Each row is a point on a landscape with many valleys, with its height.
From any point a ball rolls to the lowest of the 5 points nearest to it. It stops when none of these is lower. Distance is the straight distance between rows; heights are no part of it.
gaf: [-0.95  0.20 -0.47 -2.22  0.33  0.96  1.77 -0.82 -1.84  1.22  0.63  1.29
 -0.35 -0.67  1.06  0.42 -3.25 -1.01  1.66 -1.41 -0.03  3.75  0.02 -0.85
  0.34  0.90 -1.32 -1.01 -0.18]  height 337
dup: [-1.80  0.94  3.06 -0.65  0.69  0.11  0.38  0.26 -2.50  1.71  0.53  2.06
  0.15 -1.18 -3.37 -0.33 -0.93 -2.97  1.18 -2.10 -1.77  0.33  0.73 -2.60
  0.75 -1.01 -0.51  1.12  1.23]  height 256
bim: [ 1.35  3.54  0.99 -1.75 -2.54 -0.86 -0.47  2.66  0.63 -1.67  3.79  2.67
  1.70  0.83 -0.20 -1.44  2.09  2.66  0.13  3.98  1.82  2.38  0.75  3.83
 -1.20  4.79  0.77 -0.55  0.92]  height 316
bigez: [-0.17  1.73  2.13 -0.66 -1.26 -0.57  0.12  1.15 -1.83 -0.32  3.72  2.35
  0.87 -0.24 -2.26 -2.31 -0.54 -0.39  1.89  0.54  0.88  3.89  0.15 -1.48
 -0.38  1.65  0.14  0.21  0.15]  height 397
Labug: [ 0.63  1.53  0.48 -0.85 -1.74 -1.24 -0.28 -0.30 -1.90  0.69  0.56  1.36
  1.98 -0.20 -1.01 -1.29 -0.20  0.03  2.15  0.78  0.15  0.53 -0.14 -0.27
  0.57  0.76 -0.51  0.96  0.34]  height 207
memu: [ 1.06  3.78  0.53  1.63 -1.05 -2.45 -1.35 -0.70  1.36 -0.66  0.15  1.98
  0.53  2.36 -1.79 -0.63  2.17 -0.79  0.56  0.40  1.29 -2.77  0.96 -0.03
  1.19  1.42  0.51  1.82  0.99]  height 120
Riz: [ 2.34 -1.27 -3.67 -0.90 -0.06  1.22  1.66 -1.19  0.32  0.76  0.97 -1.72
 -0.53 -1.62  3.96  0.89 -2.96  1.89 -0.01  0.39 -0.21  0.30 -3.53  1.40
 -1.26 -1.23  0.04 -1.79 -2.16]  height 567
Lusud: [ 0.74  3.03  1.17  0.01 -1.28 -1.39 -0.81  0.46 -0.30 -0.20  1.32  1.16
  1.19  0.60 -1.22 -2.02  0.86 -1.01  1.62  1.34  0.69 -0.33  0.89  1.12
  0.98  1.77 -0.55  0.98 -0.06]  height 140
fulov: [-0.46  1.71  1.63 -0.19 -0.20 -1.01 -0.86 -0.27 -1.27  1.09  1.05  1.57
  0.01 -0.10 -1.69 -1.62 -0.16 -0.69  1.81 -1.43 -0.80 -0.06  1.33 -2.03
  0.61 -0.87 -0.66  0.79  1.01]  height 85
Per: [-2.41 -2.87  2.40  0.22  2.97  1.04 -1.24  0.78 -0.31  1.79 -1.86 -0.45
 -0.34  0.39 -2.59  2.65 -0.38 -2.54 -1.61 -3.62 -3.12 -1.94  2.03 -1.92
  0.59 -1.68  1.06  0.57  2.73]  height 777
Vuv: [ 0.62 -0.01 -1.85 -0.67 -0.89  1.30  0.33 -0.76 -0.38  0.87 -0.70 -2.33
  0.33 -1.65  3.19 -0.81  0.69  2.69 -1.20  2.05  1.14 -1.41 -1.96  2.80
 -1.30 -0.90  0.47 -0.83 -2.96]  height 378
Geka: [-1.32 -4.20  1.35  0.49  4.22  2.32 -0.90  1.04  0.16  0.21 -2.34 -2.27
  0.80  1.26 -0.16  2.40  0.02 -1.12 -3.02 -2.09 -2.94 -0.43  0.56 -0.45
 -1.33 -0.80 -0.89 -1.25  3.03]  height 499
Zaga: [ 0.30  0.86 -2.13 -0.14 -0.73  0.65  0.30 -0.59 -1.06  0.36  0.58 -0.45
  1.67 -1.91  1.83 -1.21 -1.17  1.40  1.58  1.93  0.87  1.94 -2.00  0.93
 -0.48  0.36 -0.86 -0.40 -1.94]  height 409
Vopo: [ 0.02 -0.43 -0.17  0.20  0.07 -1.74 -2.56 -0.89  1.74 -0.47 -2.09 -2.68
  0.02  0.52 -0.70  0.30  1.62  1.13  0.31  0.22  0.85 -2.54  0.70  0.33
  1.18 -1.16 -0.25  1.41 -0.06]  height 344
gudu: [-1.92  0.98  4.38  0.36 -0.44 -0.39  1.42  2.78 -1.37  0.28  4.47  5.58
 -1.08 -2.01 -3.84 -2.05 -0.39 -1.83  1.16 -1.46 -0.84  1.18  1.09 -2.64
  0.55 -0.23  1.19  0.77  0.18]  height 368
mevif: [ 0.70 -0.24 -1.47 -0.77 -0.44 -0.13 -0.40 -0.98 -0.67  1.10 -0.80 -1.51
 -0.08 -1.38  1.99 -0.62 -2.12  1.94  0.65 -0.11  0.89  0.05 -0.61  0.67
  0.33 -1.21 -0.52 -0.52 -1.48]  height 471
nak: [ 0.27 -0.54 -0.96  0.25  0.06 -0.08 -0.94  0.03 -0.29  0.73 -1.36 -2.53
  0.21  0.28  0.57  0.49  0.04  0.95  0.20  0.15  0.65 -0.71 -0.41 -0.49
  0.63 -1.66 -1.07 -0.11 -1.01]  height 425
zak: [-0.14  2.07  3.65  1.21 -0.64 -3.34  0.15  0.74  0.44  0.40  2.23  4.98
 -0.56  0.19 -4.27 -1.11 -0.26 -1.73  0.28 -1.40 -0.20 -2.69  3.20 -0.41
  1.51 -1.02  0.94  1.60  1.41]  height 197
lora: [ 0.24  2.17  0.83  1.18 -0.85 -2.63 -1.93 -0.47  0.00  0.63  0.35  0.76
 -0.40  1.10 -2.12 -1.77  1.18 -0.05  0.92  0.61  0.79 -1.49  1.28 -0.46
  1.36 -0.18 -0.48  1.53  1.04]  height 32
retup: [ 1.22  2.31  1.25 -1.66 -2.47 -0.56 -0.45  2.11 -0.19 -1.60  3.91  2.36
  0.22  1.24 -1.74 -1.70  1.16  1.18  0.02  2.95  1.53  2.42  0.68  2.59
 -0.62  4.39  0.41 -0.14  0.86]  height 333
gat: [ 1.18  2.99  1.43  0.46 -2.82 -2.39 -1.09  0.14  0.97 -1.28  2.75  3.76
  0.38  2.17 -2.44 -1.22  1.89 -0.15  0.56  1.10  0.41 -1.30  1.71  0.42
  0.98  1.73  0.47  1.24  1.05]  height 175
Ropop: [-0.95 -0.24  2.29 -0.75 -1.00  0.19  1.56  0.94 -1.91 -0.54  4.26  3.99
 -2.15 -2.31 -2.50 -1.22 -1.59 -2.77  1.74 -1.99 -0.50  6.08  0.06 -2.64
 -0.06  2.31  0.29 -0.59 -0.01]  height 61
Tun: [ 1.39  3.43 -2.01 -0.25 -2.64 -0.26  0.23  0.97 -0.70  0.15  1.09 -0.14
  1.61 -0.44  1.57 -1.76  1.26  2.43  0.47  3.36  2.10  0.07 -1.83  2.57
 -0.66  3.39  1.41  0.30 -1.61]  height 309
Milu: [ 0.21 -3.96 -0.11  0.76  3.43  1.24 -0.51 -0.06  0.33  0.45 -1.19 -3.68
  0.70 -0.41  1.18  1.93 -1.06  0.79 -1.52  0.92 -1.89  0.33 -1.27 -0.10
 -1.76 -2.15 -1.06 -0.79  1.39]  height 172
zaz: [ 0.58 -1.21 -1.62  0.10 -0.13  0.88  0.69 -0.83  0.39 -0.07 -1.23 -2.44
 -0.34 -0.92  2.30 -0.42  0.77  1.28 -1.23  1.68  0.12 -1.86 -1.40  2.91
 -0.21 -0.98  0.16 -0.96 -1.74]  height 297
kes: [ 1.11 -4.20  0.42  2.03  3.87 -0.31 -1.00 -0.02  2.72 -2.04 -1.15 -3.36
  0.62  0.36  0.37  2.42  1.67  1.27 -2.14  1.96 -1.80 -1.71  0.36  0.46
 -1.59 -2.12 -1.02 -2.28  1.42]  height 129
zin: [-1.68  1.67  2.18  0.59  0.44 -2.23  0.91  1.92 -0.87 -0.34  2.63  3.87
 -0.41 -0.99 -3.97 -0.82 -0.12 -2.59  0.28 -2.92 -1.39 -1.70  1.48 -2.21
  1.56 -0.76  0.86  2.08  2.29]  height 253
moz: [ 0.68 -1.38 -2.18 -1.52  1.51  2.13  1.76 -1.05 -0.66  0.41  0.25 -1.28
 -0.29 -0.59  3.72  1.58 -3.96 -0.72  0.88 -1.79 -0.32  3.80 -1.10 -1.22
 -0.57 -0.10 -2.15 -1.90 -0.94]  height 491
totu: [ 0.52  2.67 -2.19 -0.42 -1.64  0.11  0.72  0.07 -0.58  0.04 -0.35 -0.69
  0.22 -0.39  2.26 -1.33  1.40  2.83 -0.29  2.71  1.55 -0.68 -0.71  2.39
  0.07  1.74  1.11  0.59 -2.41]  height 287
siran: [ 0.26  2.76  2.21  2.27 -1.02 -3.09 -0.43  0.71  0.45 -0.63  1.65  3.68
 -0.64  0.95 -3.54 -1.63  0.67 -0.90  0.51  0.02  0.49 -2.59  2.65 -0.91
  1.23 -0.05  0.73  2.23  1.32]  height 168
lidaf: [ 0.17 -4.04 -1.49  1.23  2.56  0.87  1.27 -0.57  2.67 -1.73 -1.52 -3.66
 -0.55 -1.34  2.04  0.40  2.96  3.22 -3.67  3.28  0.44 -2.86 -1.97  2.02
 -0.83 -2.81  1.35 -1.20 -1.27]  height 280
tola: [ 1.14 -0.81 -2.40 -0.65 -0.81  0.98  0.30 -0.92 -0.15  0.99 -0.26 -1.94
 -0.21 -2.31  3.92  0.11 -1.46  2.27 -0.42  1.71  0.56 -0.33 -3.03  1.69
 -1.51 -1.43  0.82 -1.02 -2.29]  height 441
fese: [-0.74 -1.81 -1.23 -0.63  1.43  1.59  0.49 -0.37  0.14  0.30 -0.64 -2.17
  0.93 -1.01  1.91  1.68 -2.37  0.02  0.99 -0.52 -0.66  0.55 -1.34 -0.32
 -0.95 -2.05 -0.99 -2.04 -0.03]  height 411
tega: [-0.41  0.51 -2.81  2.13 -1.55 -1.73  0.23 -1.70  3.39 -1.01 -3.44 -1.43
 -0.52  3.25  0.68  0.83  4.62  0.63 -2.30  0.80  2.81 -2.68  0.40  1.32
  2.70  2.02  1.27  2.06 -1.00]  height 336
gono: [-1.61  0.03  3.46 -0.33 -1.11  0.78  1.91  1.58 -1.75 -0.82  4.31  4.84
 -1.00 -2.86 -3.08 -0.87 -1.09 -2.19  0.68 -2.15 -1.00  4.31  0.99 -3.23
 -0.97  1.57  0.71 -0.33  0.51]  height 501
goke: [ 0.12  1.83  1.25  1.17 -1.03 -2.85 -1.33 -0.41  0.24  1.50  0.93  1.63
 -0.27  0.45 -3.37 -1.35  1.10 -1.92  1.62 -0.60  0.20 -2.72  1.32 -0.68
  1.25 -0.51  0.10  2.34  0.48]  height 115
befes: [ 0.91  3.49 -0.80 -0.05 -2.03 -0.51 -0.07  1.49  0.78 -1.13  1.02  1.43
  1.34  1.04  0.18 -2.00  2.04  1.92  0.66  3.51  2.20 -0.62 -0.13  2.28
 -0.43  4.04  1.24  1.01 -0.88]  height 285
duv: [ 0.13  0.47  0.11 -0.30 -0.55 -0.17  0.53 -0.59 -2.10  1.05  0.77  0.50
  1.25 -0.24 -0.51 -1.23 -2.41 -0.95  2.24  0.76 -0.04  2.34  0.42 -1.57
  0.37  0.35 -1.03 -0.54  0.18]  height 298
lazed: [-0.58  0.78  1.37  0.74  1.23 -1.75 -0.95  0.10 -0.91  0.64 -0.29  1.39
 -0.40 -0.16 -3.56 -0.19 -0.31 -2.59 -0.24 -3.69 -1.80 -3.22  1.74 -2.42
  0.61 -2.48  0.38  2.02  1.70]  height 374
dukem: [-1.64 -3.45  2.63 -0.29  3.15  1.25 -1.22  1.23  0.31  1.72 -2.04 -0.99
  0.25  0.96 -1.45  3.07 -0.07 -1.64 -2.20 -3.48 -3.85 -1.07  1.15 -0.87
 -0.25 -2.10  0.43  0.05  3.23]  height 738
Bima: [-0.95 -2.65  0.79 -0.92  1.74  2.31  0.53  0.28 -1.19  0.79 -2.18 -0.44
  0.57  0.11  2.07  2.27 -2.07 -1.55  0.37 -2.78 -2.21  2.20 -0.38 -1.51
 -0.94 -1.31 -1.58 -1.71  0.82]  height 587
Pagi: [ 1.37 -3.84 -1.25  0.77  1.66  1.42  0.50 -0.03  0.81  1.11 -0.63 -2.94
 -0.22 -0.44  3.20  0.77 -3.28  0.94 -0.90 -0.35 -0.83  1.30 -1.73  0.10
 -1.57 -2.66 -0.84 -1.84 -0.20]  height 312
Dezib: [-0.63  0.56  3.66 -0.40 -1.02 -0.69  0.35  1.93 -1.01 -0.90  4.83  4.12
 -1.43 -1.35 -4.58 -2.52 -0.79 -1.83  0.79 -0.38 -0.32  2.74  0.48 -2.23
 -0.02  0.52  0.20  0.49  1.28]  height 462
zug: [ 0.30 -1.55 -0.58  0.99  2.07 -0.74 -2.84 -1.32  1.38 -0.03 -2.30 -3.01
  0.10  0.61 -1.89  1.53  1.83 -0.27 -1.03 -0.22 -1.31 -2.54  1.20 -0.94
  1.30 -2.98  0.14  0.64  1.81]  height 445
timi: [ 0.92  2.05 -1.06 -1.07 -0.65 -1.35  0.98  0.46 -1.67  0.63  2.09 -0.07
  1.37 -1.19  1.30 -2.23 -1.60  1.41  2.81  1.73  1.77  2.80 -1.74  0.77
 -0.60  1.61 -0.38 -0.62 -1.83]  height 356
Pobo: [-0.65 -2.56  0.11  0.21  2.28  1.41 -1.17  0.10  0.01  0.89 -1.11 -2.95
  0.22  0.23 -0.17  2.23 -0.94  0.15 -0.99 -0.01 -0.80 -0.92  0.33 -0.58
 -0.98 -1.66 -1.51 -0.79  1.93]  height 322
Notap: [ 0.37 -0.84 -0.28  1.06  0.05 -1.15 -2.58 -1.87  2.03 -0.45 -3.11 -3.03
 -0.20  2.06 -1.12  1.35  2.13  0.10 -0.74 -0.67  0.14 -2.92  1.62  0.36
  0.56 -1.97 -0.25  0.77  1.47]  height 341
Nage: [ 1.56 -1.76 -2.62 -1.31  1.24  2.00  2.40 -0.78 -0.61  0.87  0.28 -0.85
 -1.29 -0.52  5.93  2.80 -4.58 -0.46  0.82 -2.87 -1.73  1.97 -2.76 -0.49
 -1.27 -0.97 -0.71 -2.62 -1.64]  height 598
Rok: [-1.02  1.74  2.66 -0.72 -1.46 -1.33  0.12  1.21 -1.46 -0.19  3.25  3.19
  0.24  0.33 -4.33 -2.03 -0.10 -1.38  1.95  0.06  0.08  1.34  1.59 -1.02
  0.17  0.70 -0.09  1.35  0.58]  height 453
bokod: [-0.96 -1.93 -0.37 -1.91  1.46  3.31  1.71  0.00 -1.24  0.28 -1.90  0.57
 -0.34  0.18  3.48  3.23 -3.13 -2.44 -0.72 -3.16 -2.09  3.41 -0.86 -1.59
 -1.63 -0.38 -1.22 -2.41  1.79]  height 629
tal: [-0.66 -1.19 -0.15 -1.14  1.18  1.04 -1.17  0.00 -1.36  1.26 -2.30 -2.08
  0.39  0.11  0.28  0.77 -1.51 -0.40  0.94 -1.60 -1.06 -0.19  0.26 -0.81
  0.24 -1.74 -1.55 -0.35  0.57]  height 492
lafat: [-1.82 -0.98  3.90 -0.60 -1.44  0.41  1.29  1.88 -1.21 -1.73  5.95  4.50
 -1.69 -1.63 -3.13 -1.65 -1.03 -1.43  0.49 -0.74  0.69  6.80 -0.26 -1.57
 -0.29  2.06  0.82 -0.37  0.55]  height 604
kiti: [ 0.86 -0.26 -2.10 -1.20 -0.93  0.77  0.15 -0.77 -1.28  0.36  0.41 -1.56
  0.80 -1.70  3.01 -0.41 -2.00  1.47  0.11  0.00  0.15  1.68 -2.07  1.01
 -0.80 -1.25 -1.08 -0.15 -1.91]  height 476
diped: [ 0.61  1.55 -1.31  2.10 -1.26 -1.93 -1.56 -1.16  2.58 -1.17 -3.26 -1.08
 -0.17  3.79 -0.89  0.76  3.18 -0.18 -0.92  0.78  2.21 -3.15  1.91  1.00
  1.71  0.63  0.71  1.87 -0.22]  height 293
Dedat: [ 0.32  0.30  0.11  2.21 -0.78 -1.63 -1.96 -1.12  1.70  0.23 -1.71 -0.89
  0.36  1.71 -1.98  0.33  1.48 -0.90 -0.85 -0.33 -0.36 -3.12  1.31 -0.20
  1.77 -0.93  0.27  1.30  0.24]  height 252
Navi: [ 1.29  3.91 -1.43  1.87 -2.34 -1.87 -0.13 -0.15  2.17 -1.47 -1.67  0.83
 -0.44  3.06  0.53 -0.19  3.70  0.45 -0.16  2.44  1.96 -2.64  0.91  0.67
  1.15  3.11  1.26  2.17 -0.72]  height 237
Toli: [ 0.99  3.35 -1.23  2.32 -2.58 -2.62  0.77 -0.89  3.08 -1.56 -0.44  2.65
 -0.64  4.16 -2.23  0.28  2.79 -0.68 -0.55  0.20  1.91 -2.09  1.34 -0.03
  2.63  1.75  2.18  2.16  1.33]  height 169
kuf: [-1.71  0.51  2.92 -0.64  0.04  0.44  1.15  1.29 -2.50 -0.22  2.99  4.58
 -0.77 -2.35 -3.57 -0.79 -1.25 -2.28  0.65 -1.64 -0.91  1.77  0.54 -2.21
 -0.50  0.28  0.77  0.88  0.51]  height 377
vub: [-2.04  0.11  0.95 -1.38  0.52  0.70  0.82 -0.68 -2.72  0.62  1.53  2.64
 -0.30 -0.81 -0.66 -0.06 -2.18 -2.47  1.58 -2.45 -0.10  4.02  0.43 -2.81
  0.28  1.56 -1.05 -0.53 -0.68]  height 9
seta: [-0.37 -0.61 -1.97 -3.74  1.34  3.49  3.10 -1.07  0.42  0.91 -1.20  1.44
 -2.97  1.31  4.92  3.73 -3.26 -2.19  1.29 -4.87 -1.44  4.04 -0.05 -0.81
 -1.33  0.45 -0.54 -2.84  0.18]  height 649
vakop: [-1.21  0.40  0.02 -0.69  1.48  0.44 -0.82 -0.23 -1.08  1.66 -1.00 -1.56
  0.69 -0.67 -0.30  0.26 -1.53 -0.55  1.61 -0.88 -0.37 -0.50  0.05 -2.01
  0.18 -0.89 -1.40 -0.90 -0.31]  height 415
difa: [ 1.44  2.68 -0.66  0.87 -1.37 -0.46 -0.22  0.63  0.64  0.01 -0.83 -0.72
  0.17 -0.55  1.28 -1.67  1.95  1.36  0.78  2.37  1.47 -1.90 -0.30  1.55
 -0.41  1.92  1.52  1.54 -1.38]  height 230
lipa: [ 0.30  0.15 -1.10 -2.20  0.57  0.52  2.14 -1.23 -2.10  1.18  1.82  0.84
 -0.65 -1.09  1.32 -0.04 -3.18 -0.78  2.56 -1.68  0.73  3.58 -1.11 -0.46
  0.27  0.33 -1.30 -2.03 -1.62]  height 426
rap: [ 0.88 -3.00 -1.91  0.79  1.84  1.37 -0.30 -0.90  0.66 -1.26 -0.29 -4.07
 -0.43 -1.68  2.06  0.58 -0.20  2.02 -2.05  2.01 -0.04 -1.04 -1.47  2.02
 -1.72 -2.19 -0.20 -2.35 -0.93]  height 160
dus: [-0.76 -4.82 -0.79  2.26  1.74  1.09  0.35 -1.00  3.40 -3.05 -2.02 -2.94
 -1.00  0.26  0.91  1.13  4.06  1.57 -3.94  2.71 -0.26 -3.12 -0.65  2.11
 -0.78 -1.57  1.04 -2.19 -1.94]  height 334
rebo: [ 0.46 -4.03 -1.07  1.30  2.85  2.27 -1.05  0.53  1.85 -0.22 -2.13 -3.65
 -0.34 -0.51  1.55  1.26  0.73  1.00 -2.17  1.76 -0.88 -1.16 -0.64  0.98
 -1.38 -2.01 -0.95 -1.95  0.42]  height 37
raru: [ 0.73  4.27 -0.87  0.73 -2.73 -0.96 -0.15  1.08  1.73 -1.91  0.58  1.70
  0.84  1.91 -0.09 -1.07  2.72  1.66  1.04  2.03  1.38 -1.66  0.98  1.58
  0.32  5.15  0.24  1.70 -0.12]  height 296
mabir: [-1.13 -3.53  0.41 -0.59  2.31  2.92  0.77  1.34 -0.27  0.38 -2.68 -0.26
  0.12  1.06  2.75  3.56 -2.49 -1.74 -1.42 -3.02 -2.08  2.50 -0.81 -1.13
 -1.77 -0.76 -0.97 -1.93  2.01]  height 594
fuz: [ 2.10  1.00 -2.18 -1.04 -0.32  0.50  1.83 -0.33 -1.25  0.84  1.23 -0.63
  0.05 -1.82  3.25 -1.41 -2.39  2.35  0.47  1.63  0.95  0.89 -2.26  2.62
 -0.45  0.42  0.31 -0.55 -2.83]  height 482
nim: [ 0.09  1.05  0.44  0.44 -0.84 -1.73 -1.35 -0.75 -0.22  0.82 -0.31 -0.71
  0.66  1.73 -1.29 -0.66  0.59 -0.57  1.12 -0.41 -0.15 -2.11  1.03  0.13
  0.85 -0.83  0.09  1.65  0.28]  height 149
sug: [-0.06  0.34 -2.48  1.20 -0.42 -0.44 -0.01 -1.03  1.82 -0.90 -3.15 -2.90
 -0.70 -0.45  1.55  0.61  4.30  2.26 -1.67  1.80  1.54 -3.17 -0.08  2.52
  0.57 -0.44  0.60  0.75 -2.28]  height 431
vek: [-0.56 -2.89  1.81 -1.11  1.20  1.74 -0.61  1.20 -1.00  1.54 -2.77 -0.88
  0.30  0.51  0.07  2.75 -1.95 -1.54 -0.59 -3.00 -2.34  0.33  0.93 -1.14
 -0.97 -0.51 -0.03 -0.53  1.82]  height 89
Gati: [ 0.88  0.58  3.61 -1.46 -1.85 -0.70 -0.07  1.67 -1.23 -1.53  5.30  3.57
  0.49 -0.01 -2.98 -3.21  0.35 -0.40  1.04  1.06  0.09  3.32  0.10  0.61
 -0.63  1.26  0.38 -0.27  0.84]  height 422
Divo: [-0.27 -3.83  1.09  0.44  4.53  2.44 -1.32  1.06  0.39  0.48 -1.75 -1.50
  0.65  1.07  1.36  2.09 -0.99 -0.09 -2.31 -1.48 -3.01  1.75  0.52 -0.65
 -0.76 -1.84 -0.36 -1.65  2.59]  height 363
dibo: [-0.27 -0.71 -1.45  1.02  1.34 -0.21 -1.30 -0.64  1.18 -0.38 -2.45 -3.12
  0.17  0.29 -0.02 -1.01  2.22  1.19 -0.72  1.46  1.17 -2.70 -0.11  1.34
  0.59 -0.71 -0.36  0.55 -0.40]  height 412
Zitef: [-1.77 -0.47  2.41 -0.49  0.69  1.06  0.09  0.08 -1.68  1.08 -1.20  0.35
  0.17 -0.45 -2.59  0.66 -1.61 -2.36  0.00 -2.91 -2.44 -0.25  1.87 -2.98
 -0.20 -0.67  0.04  0.79  1.77]  height 469
Zizus: [ 1.97 -2.83 -2.94 -1.02  0.28  2.44  1.17 -0.42 -0.18  1.73 -0.44 -2.00
 -0.37 -1.86  4.81  0.89 -3.26  1.81 -1.28  0.15 -0.64  0.85 -2.77  1.05
 -0.62 -1.46 -0.17 -2.40 -1.35]  height 488
maro: [ 0.45  2.62 -0.51  0.28 -1.72 -1.57 -0.58 -0.19  0.09 -0.34 -0.03  0.11
  0.74  1.54 -0.55 -1.04  1.50  0.96  0.55  1.59  1.42 -2.17  0.22  0.67
  1.76  1.04  0.09  1.07 -0.10]  height 144
mavu: [-0.04  0.89 -1.32  0.47 -1.02 -0.88 -0.73 -0.54  1.09 -1.10 -2.68 -2.70
 -0.34  0.71  1.15  0.29  2.56  1.72 -1.28  1.73  1.37 -3.02 -0.63  1.97
  0.42  0.05  0.83  1.19 -2.36]  height 410
topod: [-0.33  0.40  1.03  0.49  0.13 -1.03 -1.25  0.23 -0.29  0.67 -0.30 -0.32
  0.77 -0.29 -2.63 -0.18 -0.12 -1.34  0.46 -1.77 -0.01 -1.69  1.43 -1.41
  0.90 -1.89  0.05  1.77  1.35]  height 266
Lup: [-1.09  0.42 -0.38 -2.74  0.47  2.43  3.19 -2.45 -1.28  0.82 -0.47  3.00
 -2.19 -0.36  1.62  1.28 -2.79 -3.11  1.79 -3.95 -0.76  5.17 -0.81 -3.74
 -0.69  1.69 -1.01 -1.09  0.32]  height 601
doguf: [-2.52 -0.54  1.42 -1.74  0.46  2.26  1.08 -0.48 -1.99  0.83 -0.38  2.16
 -0.19 -0.34 -0.24  0.79 -1.93 -2.73  0.78 -3.27 -1.43  2.53 -0.05 -3.89
 -0.51 -0.31  0.08 -1.42  0.88]  height 440
baneg: [ 1.14  1.84  0.60 -1.55 -1.58 -1.28  0.58  0.03 -1.73 -0.10  3.11  1.60
  1.69 -1.25  0.17 -2.83 -0.56  1.26  1.60  2.26  1.75  2.84 -1.06  1.85
  0.42  2.48 -0.62 -0.01 -0.02]  height 321
vafe: [ 0.15 -1.50 -1.08  1.14  0.96 -0.38 -1.53 -1.09  1.84 -0.20 -1.66 -2.59
  0.10  0.00  0.88  0.35  1.32  1.79 -1.07  0.98 -0.09 -2.33 -0.08  0.66
  0.34 -1.60 -0.75 -1.08  0.14]  height 418
Zogo: [-0.20 -0.72 -1.39  1.22  0.38 -1.23 -0.78 -1.41  2.94 -2.12 -3.25 -2.87
 -0.63  2.52  0.20  1.06  3.70  1.40 -1.67  1.22  1.92 -2.92  0.86  1.62
  0.63 -0.27  0.62  0.64 -0.65]  height 370
ronu: [ 0.45  1.08 -2.11  0.18 -1.10  0.19  0.15 -0.06  0.26 -0.66 -1.32 -2.06
  0.07 -0.47  1.88 -1.28  2.09  2.44 -1.32  2.67  1.96 -2.37 -1.17  3.29
 -0.70  0.34  0.45  1.09 -2.85]  height 343
Vami: [-1.56 -0.13  1.77 -0.71 -0.26  0.10  0.68  1.14 -1.74  0.69  0.74  2.74
 -0.32 -2.38 -2.08 -1.01 -2.21 -2.15  1.25 -2.98 -1.80  2.02  0.75 -3.56
 -0.50  0.22 -0.63  0.22  0.66]  height 345
zorev: [ 0.03  3.58 -1.93  3.07 -2.71 -1.53  0.07 -0.30  3.24 -1.57 -0.94  1.76
 -0.04  3.15 -0.44  1.33  4.02  0.59 -1.36  1.04  2.44 -2.54  0.83  0.44
  1.95  2.95  2.25  2.83 -1.06]  height 219
kasu: [ 0.92  2.52 -0.79 -0.37 -1.48 -0.49 -0.32  1.42 -0.59  0.05  0.82  0.25
  0.90 -1.19  0.68 -1.78  0.00  1.82  0.99  3.28  2.20  0.57 -0.55  2.36
 -0.17  3.07  0.07  0.57 -0.94]  height 286
naned: [-0.12 -3.22 -1.56  2.07  0.88 -0.77 -0.95 -1.53  3.61 -1.73 -2.75 -2.70
 -1.46  1.73  0.58  1.80  4.06  1.10 -2.44  1.37  0.36 -3.57  0.24  1.83
  0.95 -2.00  0.63 -0.29 -0.93]  height 390
rif: [ 1.00 -2.34 -2.54 -0.11 -0.89  1.97  0.84 -0.84  0.44 -0.56 -1.00 -3.00
 -0.33 -1.80  3.61  0.10  0.25  3.05 -2.58  2.70  0.56 -1.20 -2.57  2.74
 -0.79 -1.45  0.90 -0.58 -2.29]  height 351

For each start below, name the point where the ball stops.
seta => vub
Zogo => lora
kiti => lora
Nage => rebo
tega => lora
Riz => rebo
fese => rebo
vafe => rebo
Tun => lora
